A landscape with many peaks, sampled at points; each row gives a point and its height.
A climber steps from a point to whichever of its 5 nearest points has the largest rise for the distance, and stops where none of them is higher. Distance is the straight distance between rows; heights are no part of it.
Z_646 (h 281): [112 149 139  64 139 146 157 115 191 109 155 141 106 137]
Z_769 (h 586): [133 120 122 146 127 176 139 144 141 120 119 104 122 126]
Z_87 (h 349): [121 130 144 154 124 111  96 125  74 128 121 140 153 135]
Z_903 (h 61): [159 112 132 155 140  80  56 111  51 158  99 110 153 125]
Z_516 (h 432): [ 90 125 134 148  97  49 113 127  78 122 114 192 162 133]
Z_796 (h 548): [128 114 138 156 126 137 109 147 119 112 103 109 130 143]
Z_598 (h 63): [162 100 133 169 139  73  62 131  62 152  93 108 145 137]
Z_73 (h 115): [119 116 127 168 105  11  88 118  51 146 111 167 189 119]
Z_756 (h 563): [137 154 109  74 132 167 192 111 210 152 166 101  82 107]
Z_775 (h 299): [122 117 142 164 123  68  86 136  71 125 108 142 157 140]
Z_668 (h 285): [117 164 135  62 135 147 161 109 188 119 163 133  95 135]
Z_981 (h 445): [137 142 109  56 136 164 189 119 237 141 148  98  88 107]
Z_219 (h 326): [104 134 143 148 115  72  94 120  64 123 116 164 166 128]
Z_252 (h 117): [159 109 132 156 136  35  60 110  50 160  98 125 170 132]
Z_80 (h 132): [137 112 137 163 123  34  75 124  56 145 105 141 172 135]
Z_191 (h 272): [119 175 134  55 141 139 161  99 188 125 183 146  97 132]
Z_44 (h 507): [132 114 138 165 129 114  92 144  91 127  99 113 139 143]
Z_182 (h 562): [138 134 107  98 129 183 191 126 204 134 148 100  96 107]
Z_794 (h 600): [146 120 118 149 134 179 129 137 114 134 129 107 128 118]
Z_210 (h 414): [112 143 136  97 131 161 146 125 157 111 142 132 113 137]
Z_267 (h 607): [ 88 130 130 145  93  53 112 122  75 121 125 207 171 123]
Z_220 (h 587): [131 151 131 118 128 184 147 122 135 130 154 118 117 121]
Z_76 (h 322): [107 129 148 146 122 112 106 132  98 114 121 142 140 145]
Z_571 (h 319): [ 89 144 150 101 120 114 128 123 128 100 141 183 131 143]
Z_415 (h 595): [123 133 132 138 128 161 125 134 124 113 127 119 126 135]
Z_166 (h 593): [136 129 118 124 127 186 166 137 165 123 136 102 113 118]
Z_18 (h 638): [134 145 120  27 154 138 167 114 237 129 154 113  89 122]
Z_39 (h 504): [143 116 131 158 132 144  93 128  79 136 117 109 135 124]
Z_639 (h 282): [ 98 144 144  93 129 135 139 123 154 104 141 156 117 148]
Z_446 (h 56): [164 106 126 162 140 105  67 121  65 151  96 101 141 133]
Z_691 (h 320): [103 163 147  86 126 136 148 114 149 112 161 168 117 138]
Z_455 (h 443): [109 152 147 119 127 145 130 123 113 111 145 147 133 135]
Z_589 (h 614): [151 131 109 142 131 194 150 130 124 145 145 106 119 103]
Z_180 (h 495): [149 122 125 152 137 155  96 124  72 140 121 108 138 120]
Z_125 (h 429): [103 124 149 137 125 115 115 141 130  98 112 147 129 150]
Z_866 (h 635): [141 130  97 125 132 200 190 133 175 144 152 103 109  97]
Z_100 (h 433): [114 117 145 161 121  81  96 142  92 115 105 141 145 150]
Z_111 (h 60): [179  95 137 172 144  59  55 135  74 158  83  99 136 141]
Z_456 (h 647): [147 118  97 132 130 200 182 140 178 133 134  98 111 102]
Z_843 (h 427): [ 89 109 136 146 102  58 111 141 107 106 107 183 144 153]
Z_148 (h 613): [140 150 108 107 129 190 184 116 172 145 170 102 100 105]
Z_549 (h 325): [ 93 112 139 156 102  47 107 137  87 117 111 182 154 145]
Z_609 (h 612): [149 105 104 157 134 185 141 149 149 122 113  97 117 117]
Z_751 (h 377): [121 140 128  80 132 168 167 130 201 117 137 113  99 132]
Z_828 (h 626): [151 117  81 130 132 188 219 134 201 153 151 100 107  73]
Z_558 (h 205): [133 108 138 169 120  30  82 134  70 136  97 139 160 146]
Z_383 (h 574): [150 107 120 163 129 161 108 145 111 127 107 101 129 126]
Z_542 (h 533): [139 154 113  42 144 148 179 109 231 144 162 105  81 117]
Z_982 (h 546): [123 120 130 145 128 162 126 145 137 109 119 111 118 140]
Z_632 (h 284): [ 98 134 142  93 135 135 140 131 168  96 133 154 115 149]
Z_531 (h 625): [151 111  97 154 135 196 153 142 133 137 130 101 120  99]

Two climbers start at each pair of points below. Name the first point that both come to, or write -.
Z_794 and Z_220 -> Z_531
Z_210 and Z_769 -> Z_531
Z_609 and Z_87 -> Z_531
Z_73 and Z_76 -> -

For each start below, name the point where the climber stops.
Z_180 -> Z_456
Z_415 -> Z_456
Z_219 -> Z_267
Z_383 -> Z_456
Z_639 -> Z_456
